Points, in no order, along strands that fork, close into loops and pass close to each other.
Two points are linked if the straight distance between their rows is under 36.5. Some points are linked to none.
vetak: [13 14 -8 -2 -6  2  5  1 -3  1  2 -5 -8 -5 -1 -2 -7  3 -5 -1]
gumom: [-13  -6   7   2  -1 -12  10  32  -1 -11   3  -4  20   5   1 -15   4  -8
  38  -1]
dof: [-17  -9   9   6  -1  -8 -17  11  10  11  28   9  28  11  -4  -5  15  13
  21  -7]
gabuf: [-18 -10   5   2  -3  -3  -9  -6   2  -9  -4  -1   5  13   3  11   7 -18
 -31   3]
kugi: [ 27   1   8  -7  -6 -24  -3  -5 -11  -1 -15  -2   0  24 -14   7   9 -18
 -22  16]
sodur: [  1   0 -20  10 -22  10   5  11   2  -1  -1   4  -5  -4  -3  -8  -4   8
 -23   0]
rar: [  1  -9 -28  15 -23  12  16   8   0   1  -8  -1 -14  -4   3   0  -3  -8
 -12  -6]
koten: [-21  -8  -1   7   7  -7 -22  -6   3  11  35   2  17   6  -1   3   3  12
 -10  -7]
nolu: [  7  16   7   0  13  -2 -18 -14  -3  -4  16   3  -6  13  11   8  -4  10
   1 -10]
vafo: [ -8 -21 -16   5   2  26  19   6   1  12 -26 -14  -7 -22  -7  -5  -4  -8
  14   0]
bap: [ 14   8 -14 -13  -3   7  -7   1   2 -13   8  16  -6  -5  -1 -24  -5  24
   8  -1]
seli: [ 12  11 -13  -4  -6 -23  -4  -3   0   8  22   3   9  10 -14 -10 -10  10
 -31   8]
rok: [ -9  -4   3   9   5 -10 -25 -11   5   2  22  14   3  12   5   3   0  13
 -13  -5]
bota: [ 11  11  -1   1  17  -3 -12 -12 -12  -8   2   6 -18  11  14   2  -3   5
   0   3]
tuvig: [ 18   3  10   3 -21 -19   0  -8   4  -7  -2  -3  -3  -3  -8   0  -9   6
 -21   3]
naged: [-21  -9   3   4   6  -9 -13   7   7  21  40   3  24   4  -2   1  15   8
   9  -9]
kos: [-14   7   5  -4   3  -5  -1  -2   6   5  18  -8  13   8   3  13   3   1
 -15  -8]
mar: [-17  -1  -4 -13 -14   2 -19   5  12  17  15   4  19   3 -21  -2  -2  14
 -15  -3]
Pum: [ -7  -3  -5   6   3  16   7  -4  -9  -7 -17  -4 -19   3   9   9   3 -23
  -7   2]
Fana: [ -1  -9   3  18 -18  -2  25   7  -1 -11   3 -10  12 -11   8   7   9 -10
 -15  -7]
Vupi: [ -7  12   3 -16  17  11   3  -1  -2   6  -3 -11   1  -9   6   0  -5  10
  16  -8]
gedas: [ -4  -4   3   3   4   6 -12   5   0  -8   5  15   2   4  20 -10   8  22
  18  -7]
Kazav: [ 15  11   5 -16  -6 -20  -2  -7   1  11 -11  -4  10  15 -20  10  -4 -18
 -25  15]
bese: [-13   6   7 -18  -2   3 -10  -4   6  -1 -24   2  -3   3 -12   9  -5 -20
 -11  11]
gev: [-14  -3   6 -13  -9   7 -27  -2   9  -3 -12  17  -2   8  -7  -5   0   8
   2   0]
Pigak: [ 27  16 -18  -7 -13  -2  15   0  -3   0  -1   2  -9 -11  -9  -9 -14   4
  -2   2]
Lur: [ -5  -8  15  -1 -15  -3  14  16  10   0  -4   0  25 -13   0 -10   7   6
  26   1]
Sebom: [ 10  18   0 -15  12 -11 -17 -12  -2  14  11  -1   9  17  -8  15  -9  -8
  -7  -1]
Ruli: [-13  -1   8 -15  -2  14 -19  -2   4  -2 -16  12  11   3  -3 -12   3  16
  20  -1]
Varun: [  3  21   3  -9  19  -1 -18 -10   0   6  22   1   0   4   2   6  -3  12
  11 -14]
Zugiv: [  9  -6  -6  16  19   8  21  -9  -5  -2  -5 -19 -17 -20   8   6  -8   3
  11  -5]
dur: [ -3 -21 -10   3  -9  20  17   1   0   2 -27  -5 -15 -17  -9   2  -4 -14
   3   4]
nugu: [ -4  -8  12   8   4  -7  15  22   2 -14   2   1  15   1  15   0   4 -13
  28   5]
Lopuf: [  5   8 -18  -3 -19   9   3  14   7  -3  13   6   2  -4  -2 -15  -4  21
 -11  -9]
dukid: [  4  -8 -16  -3 -19  13   8   1   1   4 -27   4 -11 -14 -11 -11  -7   3
   3   6]
zigup: [ -2 -16 -19  18  -7  18  21  14  -3   1  -9   5  -3 -12  14  -3   4   2
  17  -8]
toda: [-11   6   6 -13  31  13  -4  -3  -3   2  -6  -7  -5  -1  10   8   2   3
  20  -4]
luguv: [-23 -13  10  -2   2  11 -16   9   3 -10 -17  15  12  12   9  -2  13  -8
  17   5]
fase: [-20 -15  18   1  -5 -11  -9  16  14   7  18   9  35   5  -7  -2  13  -4
  22   0]
bopip: [ 20  19   2 -18   1 -15  -8  -8   2  16   0   1  13  18 -18  14  -5 -13
 -13   8]
Lamog: [ 12   3 -12   4   6   4   8  -5 -24   3 -19   3 -31  11  -8   5   2 -29
 -13  12]
rad: [ -4  16  -2 -13   6   6  -2   2  -1   7  26  -2   9  -1  -1  -2   3  19
  13 -16]
Sagov: [ -4  -3  17  10   5  -8   7  16   1 -13  10   6   8   1  24   2   9   3
  22   0]
logof: [-13   8  -1 -12   1   4  -5   2   5   5   2  -8   4   2   4   9   3  -5
 -11 -10]
Daz: [-22 -17  20  10   0 -22   4  14  16  -2  30   4  28   3  -3   4  10  -8
  13   2]
gal: [-4  4 10 12 12  1  0  3 -2 -7  9  9  2  3 28  0  8 12 22 -5]
gimor: [  3 -13 -11  21 -29  -1  23  -1  -1  -4  -8  -7  -6 -10   0   4  -1 -13
 -19  -7]
Golog: [  5  -3  -5   8  30  13  15 -10  -6   4 -10 -23 -26 -14   4   3  -8  -6
   7   2]
sak: [-16  -2 -10 -11  -6  -1 -30  -1  10  13   5  14   9  16 -13   0 -10   8
 -20   2]
birul: [  2 -25 -11   9   2  16  23   8   4  11 -15 -14   2 -26  -5 -10   1   7
  27  -3]
nuser: [-15  -1  16   8  -4 -12  13  13  11   0  23   1  22  -2   9   5   8  -1
   3  -2]
bavon: [ 18   3   5   6   2 -14   2 -12 -19 -18  -7 -16 -15  15   8   7   5  -8
 -14  -4]
volib: [  2  13 -20  -6   3 -11 -11  -1   1  17  25   8  10  15  -9  -2  -8   3
 -26   7]
deser: [-10   6  13  -3  29   9  -9 -14  -4  -6  -7  -5  -7   5  13  14   1  -9
  10  -3]
lozu: [-17  -7   7 -13  -4  15  -6  -1   4  -1 -31   1 -11  -8  -4   6  -1 -15
  -2   9]
Zuvud: [  4   6   6  -2  -6   4  -5   1   3  -8   5  11  -2  -9   4 -13   1  26
  14  -8]
Kop: [ 16  -8 -10   3   5   3  18 -11  -1   7 -17 -15 -20 -19 -18  -1 -20  -8
   5   8]
Zupit: [ -7   3   9  -5 -10  -4  13  19   6   8  17   1  22  -5   2 -15  16  15
  31  -4]
Gove: [-17 -14  -2   9 -13   7  -1  20   6  -6  -2   9  16   3  11  -5  10  -3
  -1   1]
mobu: [ 11   1  15   9   4  -8   6 -13  -8 -16  -2  -9 -10  -3  18   5   1  -2
   1  -8]
kag: [ 16   2 -14  -5  13   7  13  -4  -8  15 -21 -14 -21 -12 -12   2 -14 -15
  -2  12]
Molim: [ 12  12 -14  -4   1   3  -1   3  -7  -1 -11  11 -23   3  -3  -5  -5  -5
  -9  11]
vada: [-21 -11   7  -6  -2  18 -12   4   1  -7 -24  17  -2   5   4  -1  12 -17
   4   8]
gafez: [  4  -2 -13   4   5   9  12  -6 -13   3 -19  -9 -25  -3  -4   8  -5 -24
  -5   4]
sabe: [ -8  -3   8  -3 -14  -1  -6  -5   5  -7 -14  -2  -1   6 -13   9   0 -20
 -27  11]
kibi: [-12 -19  -9  13 -26  12  10  19   3  -6 -15   9   7  -4   5  -7  10  -5
   0   1]
Mafu: [-25 -13   4   5   1  -2 -27  -8   8   3   5   6  10  13  -7  14  -1 -11
 -19   2]
Puv: [ -9  17 -12 -21   3   9 -15   6   3  10   4   0   4   8  -8   0  -3   6
  -6  -3]
burib: [ 10  -6 -10  13  13  13  15  -2  -6  -4   3  -7 -11 -17  16  -5  -2  16
  18  -5]
lavo: [ 11   2 -29 -10  -1  17   4   4  -7  -7  -3   6 -14 -12  -6 -26  -9  14
   8   0]
Reken: [ 29  16 -15  -7  -6 -19   6   0  -5   8   8   1  12  11 -12  -4  -1  -4
 -33  11]
panur: [  0  -9  12   5   8   8   0  -4   0  -7 -15  -2 -13 -14   8   0  -5   6
  11   3]
naza: [ 24  -7   1  16   2 -11  10 -17 -12  -7 -15  -8 -30  -8  -5  -1 -10  -3
   2   6]
piriv: [ 25  -2   4   8  17  -8   5 -16  -3  -4 -10  -1 -25 -15  -5  -4 -11   5
   4  14]
Zovo: [-11  -5  12  14  -1 -10 -17  -3   8  -7  16  13  11   9  11   0   9   9
  -2  -5]
kofab: [ 31   1   4   6 -15 -16   9 -12  -8  -7 -10   1 -16  -5  -5  -6  -7   1
  -8   8]
Fabes: [  3 -11   8   2  -2   3  22  11   4   2 -10  -8  12 -23   2  -7   3   5
  31   1]
vug: [  3   6  22   0  18  -6   9 -11  -2  -9   2 -16  -1 -13  13   8   0   0
  13  -6]
pesu: [  2   0  18  17  -5  -9   2  -5   0 -12   8   3   1   1  17   4   7   6
  -6  -3]
Dukal: [ 15  23   2  -6  13 -19  -6 -12 -10   2   9 -11   1  18  -4   9  -1  -3
 -14  -6]
bav: [ -1  17  -2 -23   4   1 -14  -2   9  20  14   0   9   5 -16  11  -9   4
  -4  -9]
vedad: [-14  -3  -3  -4 -10   4 -27   0  11  -1  -2  20   1  14  -5  -4   0   7
 -18   2]
pepaz: [ 10   1 -18   2  13  17   6  -1  -7  -3  -3  -1 -21 -10   6 -12  -7  14
  11   0]
Muta: [  3   1   8   1   8 -11  -6 -15 -17 -20 -11  -9 -15  20   5  13   8 -24
 -17   2]
tetus: [ -4  -9  10  17 -14 -10  23  12   6  -3  18  -5  16  -8  11   1  10  -2
  -3  -8]
kep: [ -3   3  16  -3  16  -6 -12 -18  -5 -13  -7  -3 -11  16   7  15   5 -16
  -6   0]
guta: [ -1   9   5   0   9 -14  -1  -9  -3   6  22 -19   8  12   0  17   3  -4
 -19 -10]
litup: [  3 -15  12   9  -1   3  14  -2   3  -5 -15  -4  -2 -21   8   2  -1  -2
  14  -1]
sani: [  8   5  -4   4   0   0  -4  -7 -15  -1 -20  15 -28  16  -8  -3   1 -22
 -13  16]
pomek: [ 36  15 -16  -2 -16  -8  12  -1  -5   7   1   6  -1   1 -12  -4  -6  -4
 -17  13]
Rur: [  3  17  15  -9  11  -3   7 -11   0   4   5 -15  -1 -11   1   7  -7   6
   7  -5]
Bunen: [ 21  -5  -2  -1   9   0   8  -6   2   1 -12  -3 -19 -22 -10 -10 -19  10
  10  12]
Ruvon: [ -4  10  -8 -14 -16   6  -3   9   9   6  17   3  12  -6 -13  -9  -3  22
 -14  -2]
ner: [-19  -7   8   4  -4   3 -14  10  10  -4   3  11  17   8   9   2  10   0
   8  -3]
kek: [-14   9  -1 -10   5   6   4  11  -3  13  15  -5  20  -2   5 -10  14  17
  26 -13]

How many points has the smallest loop of links through each point below? Write - if it is on no loop.
Vupi: 9
Puv: 7
Molim: -

A tip is a point with one link. Name the tips that can be reached along the links from each point below, in the order of the rows.
mobu: Ruli, kibi, Mafu
nugu: gumom, Golog
Dukal: kugi
pomek: tuvig, Pum, volib
vafo: bota, dukid, panur
